Points, in no order, along strands that fork, close into loops and pass close to each other.
Two points are linked if the straight distance between their rows is under 6.08. Some points are linked to none.
j243: [-3.21  1.15  0.27 -3.51  0.02 -2.78  0.57 -2.30  1.72  0.18 -1.14 -1.40
  0.53  6.09 -2.01  5.69 -1.90  2.03  0.08 -1.46  2.62 -0.70]
j419: [ 1.56  1.20  0.57 -0.64  0.04  1.22 -3.22 -2.74 -1.29  2.94  1.78 -3.44
 -0.37  4.59 -2.47  1.01 -2.03 -0.34 -0.75  3.12  1.19 -0.95]
j89: [ 1.74  3.09 -5.44  2.87 -0.60 -3.69  0.43 -0.39  1.82  1.36  0.78 -3.97
 -0.37 -3.08  1.20 -2.29  1.39 -2.02 -0.34  1.49 -1.60  3.07]
j637: [ 1.42 -2.95 -0.34 -1.73 -2.55  0.36 -1.39 -0.59 -0.33 -0.06  1.58 -1.36
 -0.24  1.35 -2.36 -0.35 -1.16 -1.35 -1.57  1.50  0.82 -1.20]
j214: [ 0.78 -3.59  0.21 -0.77 -1.35  2.51 -0.78  0.85 -1.39 -0.11  1.74  2.01
 -0.77 -0.87  0.65 -1.51  0.61 -0.60 -0.04  0.77  1.19 -1.51]
j165: [ 0.13  2.77  0.14  3.28  1.65  0.88 -0.20  1.17 -3.56 -0.65  2.68 -0.86
  0.80 -2.80  0.56 -3.28 -3.17 -1.13  0.73  0.05  1.14 -0.15]
j980: [-1.20 -1.71 -2.60 -4.46 -1.96 -5.40  2.54  2.14  2.80 -3.79 -2.53  3.14
  0.22 -0.30 -2.14  0.60  2.02  0.54  0.32 -1.04 -0.66  1.34]
j351: [ 3.27 -3.19 -0.06  0.16  2.01  3.74 -0.62  4.25  0.89  3.23  2.41  3.31
 -2.48 -0.25  4.60  0.49  2.08 -0.15  3.08  1.18 -1.74  0.59]
j569: [ 2.76  0.59 -0.07  3.41  2.89  3.70  0.14  4.08 -1.14  0.93  2.34  1.83
 -1.24 -1.82  4.68 -0.43  0.65  1.55  3.09 -0.38 -0.63  0.82]
j304: [-4.02  3.19  2.44  0.34  0.75 -1.67  1.26 -1.79  1.69 -2.62 -5.44  2.01
  1.84 -3.37  0.48  1.75  2.44  1.28 -2.26 -3.26  0.25  1.03]
j385: [-1.48  4.83  0.32  1.81  1.51 -1.08  1.57  1.34 -2.35 -2.96 -1.48  1.51
  2.68 -3.07 -0.20 -2.54 -0.53  0.95 -0.13 -2.96  0.87  0.12]
j594: [-3.14  3.14 -0.69 -5.03  0.93 -4.39 -0.56 -0.84  4.09  0.13 -1.72 -1.62
  0.26  4.34 -1.05  6.84 -0.74  1.51  0.30 -0.90  3.68 -0.04]
j484: [-0.38  0.46  2.31  1.63 -0.19  2.19 -2.04 -1.75 -2.68 -1.50  0.24 -1.09
  3.04 -3.93 -1.47 -4.10 -3.17 -2.48 -1.46  0.04 -1.30 -1.53]
j366: [-1.81 -3.84  1.14 -2.91 -1.18  1.33  1.75 -1.12 -1.75 -0.28  1.80  1.12
 -0.38  2.71 -3.50  2.67 -2.27  3.20 -0.79 -1.64  1.42 -4.51]
j98: [-2.61 -1.45  0.68 -3.09 -1.20 -1.44  0.21 -2.97  0.51 -0.04 -0.49 -1.77
  0.29  6.08 -4.46  4.69 -2.06  2.82 -0.53 -0.39  0.56 -2.01]
j61: [ 1.26 -4.20  0.90  0.63 -1.70  3.44 -2.93  1.21 -2.67  1.77  1.94  4.62
 -0.98 -4.63  5.47 -2.26  1.13 -0.62  1.31  0.17  0.41 -0.37]
j332: [ 1.74  1.13 -1.07  0.02  2.81  0.28  1.08  1.31  1.18  3.15  3.19 -1.48
 -2.19  6.18 -0.42  2.78 -0.99  1.79  1.92  0.71  2.35 -0.04]
j779: [ 2.23 -2.33 -1.32 -1.43 -1.89 -0.69 -1.95 -0.37  0.01  0.97  1.03 -1.28
 -1.11  1.29 -1.03 -1.07  0.10 -2.71 -0.45  3.06  0.05  0.74]
j720: [-1.34  1.64 -0.43 -2.43 -0.49 -2.78  0.15 -3.20  0.63 -2.21 -2.22 -4.01
  2.95  0.92 -3.77  0.21 -1.34 -1.16 -1.76 -0.28 -2.25  0.49]
j353: [ 0.30 -0.83  3.22  0.94  0.29  2.29 -2.39 -3.79 -0.03  3.11 -0.82 -2.93
 -1.52  3.35 -1.39  1.65  1.30  0.39 -2.00  2.83 -0.22  0.77]
j323: [ 0.15 -2.99 -0.57 -3.45 -1.06 -3.45  2.64  1.21  3.14 -2.02 -2.81  1.72
 -0.82  1.30 -1.97  1.80  3.26  1.48  0.01 -0.50 -0.94  2.04]
j688: [ 0.96 -2.71  2.03 -0.91 -2.03  0.76 -4.80 -3.90  0.15  3.44  0.22 -2.76
 -1.24  1.68  1.09  0.08 -0.37 -3.99 -0.86  3.61 -0.33  1.08]
j984: [-0.10  1.81 -2.25 -1.70  2.54 -0.88  3.37  5.21  2.02 -2.09 -1.30  5.33
  0.87 -1.83  2.43  0.38  1.08  3.41  2.49 -3.79 -1.11  0.28]
j613: [ 0.28 -2.66  2.85  1.54 -0.59  2.43 -4.05 -4.14 -0.15  3.73  0.07 -1.36
 -1.19  1.90  1.43  0.08  0.14 -1.28 -1.13  3.54  0.51  0.83]
j906: [ 3.40 -4.10 -3.48 -3.84  0.42  0.66  1.73  5.32  1.50 -0.64  2.64  2.95
 -1.49  1.04 -0.30 -1.09 -0.73 -1.23  2.43  0.67 -2.80 -0.28]
j49: [-0.16 -0.10  1.63  2.93 -1.07  2.47 -2.91 -0.79 -2.83 -0.43  0.39  0.29
  0.55 -4.34  2.13 -4.18 -1.87 -2.38 -1.06  0.38 -0.76 -0.61]
j877: [ 2.19 -3.46 -2.06 -3.22  0.46 -0.98  1.21  3.20  3.21  1.71  0.54 -0.28
 -3.54  3.41 -1.16  1.16  1.51  0.14  1.89  2.27 -1.80  1.58]
j429: [ 0.40 -0.91  0.45 -1.86 -1.68  0.28  0.68 -1.75 -1.04 -1.46  0.85 -1.70
  1.39  1.33 -3.83 -0.84 -1.66 -0.60 -0.91  0.02  0.37 -2.11]
j252: [-0.73 -2.11 -0.20  5.51 -1.37  0.35 -0.64 -2.87  1.87  1.72 -2.63 -0.70
 -1.09 -3.43  1.86 -0.94  2.13 -2.97 -2.68  1.43 -2.81  1.70]
j490: [-1.03  0.71  2.94 -0.69 -0.29  1.79 -1.30 -2.71 -1.95 -1.24  0.64 -2.68
  2.57  1.63 -4.09 -0.12 -3.48  0.02 -1.06 -0.65  0.28 -2.23]
j806: [ 0.24  2.31 -1.93  0.38  2.47  0.19  1.09  0.63  0.05  1.83  3.17 -1.30
 -1.31  6.13 -1.26  3.18 -3.39  2.94  1.86 -0.59  3.46 -1.73]
j758: [ 3.15  1.36 -2.63 -0.68  1.16 -1.24  1.70  2.77  0.53 -0.10  1.93 -0.28
 -0.74  2.01 -0.61 -0.82  0.20 -0.14  2.10  0.11  0.53  0.49]
j347: [-0.08 -0.90 -0.74 -1.74  0.41 -0.73  2.08  0.11 -0.01 -0.83  1.48  0.52
 -0.43  3.43 -2.04  1.99 -0.90  2.42  0.91 -0.86  1.65 -1.47]
j693: [-0.46  2.38  3.84  2.92  1.38  3.80 -3.68 -3.83 -1.36  2.52  0.50 -3.48
  0.69 -0.39 -0.32 -1.03 -2.54 -1.21 -0.70  2.44 -0.55 -0.07]
j570: [ 2.18 -3.31  0.09 -0.95  0.34  2.26 -0.46  1.25 -1.92  0.65  3.21  1.59
 -0.85  1.01  0.36  0.55  0.14  0.29  1.39  0.73  1.82 -2.19]
j258: [ 0.54  0.75  0.13  3.46 -1.03  0.60 -2.83 -2.65 -0.30  2.35 -0.11 -2.63
  0.16 -1.92  1.75 -2.00 -0.45 -4.03 -1.89  2.31 -1.01  1.33]
j962: [-0.40 -2.31 -0.18  3.38  0.13  0.33  1.24 -0.39  2.20  0.83 -1.60  0.70
 -2.56 -0.89  2.13 -0.46  4.54  0.72 -0.31  1.21 -1.72  2.41]
j519: [-0.65  0.01 -2.23  5.25 -2.08 -2.04 -0.95 -3.25  2.07  1.81 -1.55 -3.82
 -1.21 -2.99  2.67 -0.58  2.06 -2.85 -1.95  1.55 -2.73  3.07]
j380: [ 0.74 -4.16  0.90  0.62 -1.24  1.69 -3.23 -0.44 -0.52  3.43  0.76  2.05
 -2.57 -1.62  3.92 -0.89  2.07 -2.85 -0.05  3.29  0.80  1.24]
j665: [-2.36 -1.18  1.75 -2.03 -1.15  1.57  1.87 -1.37 -1.67 -1.75  0.27  0.61
  0.69  1.75 -4.05  1.22 -2.50  2.48 -1.07 -2.98  0.98 -4.45]
j285: [ 4.16 -2.85 -1.05 -0.62  1.89  4.18  0.66  5.32  0.20  1.22  3.24  4.18
 -1.51 -0.23  3.87 -0.25  1.21  0.90  3.20 -0.22 -2.64 -0.69]
j528: [-2.68  5.21  0.18  2.86  1.47 -2.04  1.98  1.91 -0.75 -3.07 -2.91  2.20
  1.70 -5.05  2.27 -1.69  0.54  1.01 -0.07 -3.49  0.14  0.67]
j7: [ 2.17  2.05 -4.19  4.07  0.73 -2.04  1.03  1.02  1.67 -0.05  0.72 -0.90
 -1.03 -3.01  2.72 -2.85  1.35 -2.11 -0.16  1.15 -1.72  2.56]
j735: [-0.64  0.43  2.90  2.62 -0.35  2.75 -0.10 -2.02 -1.44 -0.55 -1.70  0.16
  0.71 -2.91 -0.37 -1.84  0.75  0.54 -1.81 -1.12 -1.36  0.09]
j111: [ 2.36  2.37 -3.06  4.15  1.71 -0.48  1.56  1.92 -0.28 -0.11  1.40  0.81
 -0.61 -2.94  2.83 -2.94  0.86 -0.90  0.95  0.70 -0.85  1.23]
j548: [-0.33  3.37  2.51  2.75  1.53  2.57 -1.48 -1.12 -2.81  1.20  0.46 -2.73
  0.01  0.14 -0.82 -1.50 -2.52 -0.53 -0.51  0.33  0.59 -0.42]
j371: [-6.06  4.51  2.54 -4.41  0.74 -2.77 -1.38 -3.25  2.64 -1.71 -4.39 -3.44
  4.99  1.82 -2.43  4.91 -2.87 -1.00 -1.35 -1.99  0.45 -0.88]
j58: [-4.54  3.74  2.00 -4.32  0.36 -4.61 -1.51 -2.15  3.86 -1.89 -3.94 -2.47
  2.84  1.93 -1.62  6.65 -0.19 -0.29 -1.03 -1.72  1.72 -0.81]
j933: [-2.20  1.28  3.68  3.66  0.22  2.96 -0.90 -2.51 -1.42  1.01 -2.24 -1.84
  2.06 -3.20 -0.24 -2.71 -0.90 -0.78 -1.59 -0.60 -2.44  0.38]
j732: [-2.61 -3.99  0.32 -2.97 -1.85  0.05  1.67 -2.32 -0.60 -0.17  0.92 -0.16
 -0.38  5.78 -4.02  3.34 -3.23  2.78 -0.34 -1.16  1.86 -3.40]
j700: [-1.65  0.74  1.99 -1.17 -0.45  1.95  1.57  0.37 -2.73 -2.71 -0.09  1.53
  2.26 -2.48 -2.28 -1.82 -2.24  2.36 -1.15 -3.46  0.47 -3.44]
j90: [-1.25  2.45  1.22  0.99  0.87 -0.48  1.31 -1.32 -0.15 -0.51 -1.84 -0.93
  0.62  0.64 -1.35  0.84  0.43  0.97 -0.55 -1.46  1.47  0.79]
j844: [ 0.49 -2.97  1.86 -0.59 -2.22  2.58 -3.87 -2.21 -1.18  2.59  0.93  2.14
 -1.14 -0.90  3.06 -1.13  0.49 -3.07  0.04  2.04  1.24  0.56]
j161: [ 0.52 -0.99  2.13  0.51 -0.44  1.17 -1.35 -2.68  0.90  2.41 -1.68 -2.63
 -1.99  1.96 -0.08  1.80  3.02  1.03 -0.74  2.43  0.10  2.26]
j313: [-2.67  0.36  2.40  5.53 -0.10  3.03 -2.33 -3.81 -0.33  0.98 -1.71 -2.50
  2.00 -4.18  0.63 -2.99 -1.05 -3.59 -2.02  0.89 -2.58  0.58]
j568: [-1.82 -0.59  0.27  1.22 -1.42 -1.65  1.77 -1.37  1.68 -2.50 -4.15  2.14
  0.96 -2.93  0.27 -1.33  3.36  1.41 -2.55 -1.49 -2.32  1.91]
j468: [ 1.28 -4.79 -0.83 -0.42 -2.03  0.66 -1.05  0.57 -1.16 -0.59  0.77  2.20
 -0.91 -1.70  0.90 -1.65  2.03 -1.66  0.19  1.58 -0.73  0.51]
j188: [-3.22  4.34 -0.64 -4.95  0.30 -5.72 -1.90 -1.39  4.33 -0.88 -2.03 -2.49
  0.85  2.39 -0.92  7.50  0.20 -0.47 -1.00 -1.32  3.43 -0.19]
j947: [-1.39 -0.74  1.12  4.24 -2.35  1.17 -2.73 -4.27 -0.12  2.11 -1.52 -2.90
  1.35 -3.92  1.56 -3.10 -0.84 -4.96 -2.60  1.99 -2.50  1.28]
j334: [-1.54 -1.76  2.43 -0.53 -1.54  0.11  1.74 -0.82  0.07 -1.09 -3.73  1.42
  0.53  0.21 -1.91  1.06  2.87  2.98 -0.84 -0.84 -0.39  0.45]
j959: [ 2.91 -3.67 -1.83 -3.74  1.33  0.29  1.86  5.17  3.15  1.09  2.18  2.32
 -2.40  2.34 -0.51  0.52  0.45 -0.54  2.92  1.27 -2.91  0.43]
j460: [-4.25  5.53  1.29  1.46  1.31 -3.03  1.08 -0.01  1.00 -3.09 -5.00  2.20
  2.23 -3.80  1.81  0.47  1.48  0.91 -1.71 -3.77  0.91  1.17]
j145: [-0.32 -1.52 -0.81 -4.25 -2.72 -4.38  0.82 -1.76  1.29 -1.70 -1.04 -2.37
  0.29  3.72 -3.78  2.32 -0.15  0.70 -1.04  0.14 -0.92  0.28]
j801: [ 0.57 -0.90 -0.76 -0.65 -0.59 -0.53  1.52  1.31 -1.45 -2.16  0.89  1.90
  0.43 -0.22 -1.47  0.64 -0.66  1.48  0.78 -1.13  0.79 -1.81]
j73: [ 2.97 -0.87 -1.97 -1.24  2.55  1.61  1.28  2.84  0.77  2.62  3.51 -0.44
 -1.72  4.35  0.18  1.94 -1.23  0.44  3.15  0.91  1.20 -0.83]
j868: [-0.91  1.40  1.62  0.24  0.03  1.91  2.01  2.32 -3.50 -2.49  0.06  1.38
  0.58 -2.22 -0.39 -1.63 -1.25  4.25  0.97 -3.80  1.00 -3.22]
j79: [ 0.69  0.83 -0.19  1.41  0.50 -0.76 -0.34 -1.56  1.12  1.01 -0.63 -1.77
 -1.08  1.30  0.21  1.02  3.04 -0.34 -0.62  1.60 -0.15  2.19]
j776: [-0.67 -2.47  3.70  0.14 -2.05  4.20 -4.77 -2.76 -2.42  3.33  0.25  1.77
 -0.34 -2.42  4.40 -1.90 -0.92 -2.02 -0.51  1.05  0.85 -0.17]
j469: [-2.32 -1.66  0.03 -4.56 -2.51 -3.22  2.12 -1.24  0.99 -3.17 -1.71 -0.07
  1.13  2.36 -5.16  1.75 -0.84  1.04 -1.11 -1.27  0.20 -1.58]
j800: [-2.46  3.79  1.10 -1.67 -0.35 -1.72 -0.34 -3.45  0.65 -1.25 -2.26 -4.86
  3.54  1.92 -3.74  0.85 -2.83 -0.72 -1.03 -0.62 -0.80  0.17]
j430: [-0.63 -1.43  2.76  1.05 -1.22  1.88  0.20 -2.06 -0.75 -0.99 -2.90  0.46
  0.07 -0.76 -1.06 -0.11  1.97  1.37 -1.54 -0.14 -1.20  0.01]
j213: [ 1.19 -1.06  0.34  2.96 -0.29  1.51 -3.44 -0.41 -2.30  2.58  2.01  1.94
 -0.81 -3.49  5.19 -2.72 -0.47 -4.07  0.75  1.32  0.67  0.46]
j870: [ 0.22  4.81  2.34  4.75  2.44  1.80 -0.86 -0.32 -3.37  0.25  1.24 -2.48
  0.08 -1.94  1.05 -2.53 -2.46 -1.43  0.25  0.63  0.36  0.39]
j997: [-1.14  3.35 -2.49  3.03  0.78 -3.00  2.32  0.29  2.65 -0.26 -1.75  0.47
 -0.39 -2.51  1.82 -1.15  3.13 -0.24 -0.40 -0.91 -0.73  2.97]
j50: [ 0.43 -2.07  1.07 -1.27  1.97  2.54  1.74  2.59  0.00  1.78  0.56  2.91
 -2.61  3.10  0.69  3.21  2.16  4.73  2.10 -1.56  1.49 -1.49]
j64: [ 1.53  4.74 -1.38  1.94  2.88 -1.22 -0.03 -1.07  0.22  2.28  1.67 -4.28
 -1.38  3.54  0.15  0.91 -0.40  0.02  1.48  0.78  1.56  1.91]
j399: [-0.47 -3.43  1.10  4.80 -1.64  0.60 -0.64 -2.25  0.57  2.46 -1.72 -0.33
 -2.07 -1.19  2.30 -0.16  3.60 -1.41 -1.68  2.17 -1.60  1.89]
j85: [-2.25 -0.97  0.54 -3.43 -1.37 -2.09  2.66 -1.10 -0.61 -2.85 -1.06  1.36
  1.88  1.85 -4.40  2.03 -1.56  2.09 -1.06 -3.23  1.24 -2.38]
j992: [-0.43  0.25  2.00  0.07 -1.16  2.07 -0.21 -0.95 -3.17 -2.32  0.62  0.36
  1.63 -2.70 -2.31 -2.74 -2.80 -0.42 -1.16 -0.81  0.41 -2.67]
j131: [ 2.18 -0.91 -3.00 -2.20  0.23 -1.49  0.97  1.70  1.56  0.61  1.29 -0.40
 -1.12  3.19 -1.70  0.65  1.16  0.23  1.69  0.82 -0.25  1.12]
j273: [ 0.84 -1.59 -0.30  3.16  1.62  0.64  2.38  2.06  2.06  1.06 -1.70  3.20
 -1.84 -1.41  3.41  0.41  4.50  2.20  1.20 -0.44 -2.16  2.88]
j255: [-0.45  0.79 -1.90  1.86  0.16 -0.61  2.75  3.72 -1.46 -3.99 -0.87  4.12
  1.39 -4.34  1.66 -3.13  0.61  3.08  0.29 -2.69 -1.22 -0.62]
j96: [ 0.01 -0.21 -2.84 -3.13 -0.40 -3.77  2.85  3.05  2.12 -3.64 -0.52  3.37
  1.00 -0.24 -1.31  0.31  1.86  1.59  0.42 -1.43 -0.72 -0.34]
j191: [-6.14  2.87  1.53 -3.16  2.87 -0.99 -0.54  1.66  1.71 -0.85 -1.70  3.11
  1.31 -0.10  0.93  8.24 -0.58  1.94  0.70 -3.43  6.00 -3.72]
j516: [-0.15  0.29  3.61  1.83 -0.40  3.98 -4.26 -4.11 -1.14  3.21  0.29 -2.49
 -0.39  0.68  1.10 -1.05 -1.06 -2.16 -1.32  3.05  0.15 -0.22]
j201: [ 0.42  1.53 -1.82  0.11  1.90 -0.97  3.15  5.23 -0.85 -3.93 -0.70  4.24
  1.35 -3.20  2.41 -1.95  1.03  3.37  2.15 -3.21 -0.31 -0.55]
j952: [ 0.46 -0.35 -0.65  0.16 -0.39 -0.79  1.81  0.86 -0.34 -1.62 -0.57  1.23
  0.05 -1.47 -0.80 -1.30  1.66  0.69  0.06 -0.57 -0.33 -0.03]
j37: [ 0.07 -3.24  2.94 -0.27 -1.53  4.22 -3.79 -0.23 -3.62  1.48  1.67  2.68
 -0.44 -4.35  4.23 -2.82 -0.48 -0.81  0.22 -0.28  1.17 -2.20]
j640: [ 3.03 -1.74 -4.08 -2.31  0.17 -0.98  2.38  4.72  0.76 -1.55  3.35  2.47
  0.01  0.21 -0.48 -1.73 -1.15 -1.07  2.22 -0.75 -1.32 -0.88]
j937: [ 1.02 -0.29 -3.31 -2.13  0.29 -3.20  4.22  4.79  1.71 -3.28 -0.11  4.84
  0.96 -1.61 -0.33 -2.00  1.12  0.84  1.56 -2.11 -1.23  0.15]
j341: [ 0.87  0.94  0.15  0.41  0.98  2.94 -0.33  0.85 -2.57  0.66  3.61 -0.54
 -0.14  2.00 -1.37 -0.64 -2.51  1.60  1.34 -0.44  2.53 -2.20]
j462: [-2.46  0.87  2.07 -1.33  0.41 -1.20  1.66 -0.90  0.85 -2.03 -4.29  2.69
  1.41 -1.06 -1.13  1.58  2.93  2.81 -0.76 -2.04  0.20  0.00]
j268: [ 1.81  1.25 -0.55  2.08 -0.72  0.03 -1.68 -1.21 -0.90  0.99  1.53 -2.64
  0.46 -2.19  0.81 -3.13 -1.21 -3.56 -1.05  1.68  0.15  0.84]
j925: [-0.62  2.00 -1.22 -1.16  1.28 -0.97  2.20  0.34  0.09  0.01  1.85 -1.64
 -0.17  5.05 -2.29  2.71 -2.51  1.95  0.84 -0.93  3.28 -2.32]
j685: [ 1.15  1.77 -3.04  2.78 -1.04 -2.48 -0.57 -2.87  2.08  2.25 -0.88 -4.64
 -1.09 -1.10  1.25 -0.59  2.00 -1.27 -1.10  1.93 -1.78  3.34]
j631: [-0.72  2.53  0.98  2.92  0.29  0.21  0.70  0.03 -1.81 -2.25 -1.32  1.46
  1.38 -3.63 -0.08 -3.44  0.24  0.75 -1.77 -1.88 -1.18 -0.44]
j432: [ 1.84 -4.53  0.31 -0.31  0.40  1.31 -3.13  1.66  1.17  3.88  0.87  2.16
 -2.94 -0.34  3.55 -0.16  1.93 -2.23  1.75  3.46  0.18  2.03]
j411: [ 0.45  0.05 -0.21  3.64 -0.73  2.57 -0.50  0.69 -2.60 -0.24  0.84  2.03
  0.33 -4.79  3.30 -3.47 -0.64 -1.21 -0.93 -0.21 -0.88 -0.50]
j790: [ 0.76 -2.92 -1.34 -0.42 -1.94 -0.58  0.00  0.93  0.34 -1.76 -0.86  1.37
 -0.82 -0.86 -1.23 -1.48  1.65  0.00 -1.24  1.87 -1.23  0.87]
j454: [-0.85  2.82  1.16 -0.15  0.35  1.40 -1.32 -2.20 -1.62  0.52  1.62 -3.52
  1.96  3.77 -3.96  0.18 -4.52 -0.28 -0.26  0.15  0.58 -2.27]
j485: [ 1.66  3.92 -1.41  1.96  2.08  0.39 -0.65 -0.89 -1.69  1.24  2.52 -4.35
 -1.43  2.52 -0.34 -0.94 -2.10 -1.05  1.19  1.29  1.37  0.72]
j222: [-0.03  0.88 -0.14 -0.27 -0.10  1.58 -1.94 -1.92 -1.55  1.67  2.96 -3.21
 -0.51  4.62 -3.21  1.02 -4.65 -0.10 -0.44  1.67  3.01 -2.22]
j181: [ 2.41  1.78 -0.80  2.99  1.96  1.58  0.85  2.55 -1.94  0.80  1.97  0.16
 -0.18 -0.75  2.64 -0.79  0.38  0.54  1.15  0.15  0.14  0.49]
j812: [ 1.08 -2.80 -0.78 -0.32 -1.96 -0.63 -4.19 -2.17  0.95  3.17  1.17 -1.83
 -1.93  0.79  1.13 -0.49  1.22 -3.54 -0.45  4.67 -0.45  2.40]
j179: [ 0.85 -2.59 -1.53 -4.32 -3.42 -5.08  0.71 -0.14  1.67 -1.18 -1.20 -2.78
 -1.14  3.09 -3.19  1.53  2.06  0.06 -1.40  1.23 -1.92  1.68]
j51: [ 0.21 -4.79 -0.59 -2.82 -2.84 -4.18  1.20 -0.32  1.68 -1.66 -2.84 -0.93
 -1.16  2.15 -2.85  0.70  2.73  1.08 -1.10  1.44 -2.14  2.28]
j428: [ 1.39  1.34 -3.24 -3.17  1.71 -1.98  3.83  6.02  2.57 -2.50  0.60  4.74
  0.83 -0.82  0.98 -0.03  0.15  1.08  3.13 -2.88 -1.26 -0.96]
j28: [ 2.25  2.76 -2.14  1.73  0.88 -1.00 -0.39 -0.20 -0.77  1.35  2.74 -3.65
  0.05  0.13 -0.19 -2.07 -1.72 -2.53 -0.08  1.91  1.39  1.39]
j910: [ 3.66 -1.63 -1.15 -0.71  0.82  2.25  0.47  2.88 -1.02  1.74  3.48  1.02
 -1.63  2.28  1.34 -0.54 -0.81 -0.91  2.83  1.06  1.04 -0.66]
j686: [ 2.47 -5.38  0.17 -0.10  0.85  2.01 -0.46  3.50  1.52  3.75  0.87  3.16
 -3.36 -1.00  4.31  0.60  2.68 -1.38  1.59  3.12 -2.16  1.77]
j506: [ 1.53  2.75 -0.39  0.32  1.76 -0.95  0.26 -1.31  0.66  1.80  0.04 -3.93
 -1.32  3.25 -0.05  1.51  1.38  1.01  0.56  1.15  1.02  2.42]
j269: [ 3.13 -0.27 -1.16  1.48  2.58  3.82  1.72  5.29 -0.81  0.45  2.65  3.68
 -1.44 -0.74  4.15  0.38  0.83  2.42  3.60 -1.63 -1.40  0.36]
j12: [ 3.11  0.84 -4.72 -0.66  0.47 -1.23  1.67  4.00  0.12 -1.54  3.93  0.69
  0.17  0.22  0.02 -2.26 -2.12 -1.43  1.91 -0.91  0.35 -0.17]
j883: [ 1.27 -2.34 -0.98  2.43 -1.24  2.34 -1.14  2.39 -1.38 -0.62  1.95  4.30
 -0.38 -4.82  3.47 -2.74  0.54 -1.28  0.30  0.25 -0.35 -0.01]
j756: [-3.07  4.49 -0.30 -3.38  2.05 -4.81  0.80  2.08  2.77 -3.04 -2.87  2.68
  2.42 -2.19  0.78  3.91  0.68  0.02  0.10 -2.62  3.94 -0.75]
j838: [ 0.38  0.22  1.98  2.10  0.20  2.92 -0.09  2.69 -3.66 -1.15  1.00  2.07
  0.56 -4.18  1.75 -2.07 -0.24  3.01  0.41 -2.27  0.38 -2.18]
j330: [-1.15  0.36 -0.30 -3.28 -2.06 -4.20  0.76 -2.93  1.46 -1.90 -2.73 -3.57
  1.74  1.97 -3.48  1.56  0.15  0.14 -2.52  0.03 -1.38  0.93]
j374: [-3.94  4.15  2.28 -4.02 -0.03 -1.84 -0.45 -3.85  1.46 -1.74 -3.44 -4.81
  4.84  2.61 -3.79  2.50 -2.33  0.08 -1.57 -1.90 -1.55 -0.47]

A tip is a point with one link. Name the tips that can be reached along the links from each point below, in the order of the rows.
j96 => j255
j868 => j273, j838
j430 => j419, j165

A piece is all that can be reached along the links. How many separate loops has the piece of each point below (a circle has one, a figure eight two, a Y none), and how many tips (points with one link)?
j485 => loops 1, tips 2
j374 => loops 1, tips 1
j519 => loops 0, tips 2
j925 => loops 1, tips 0
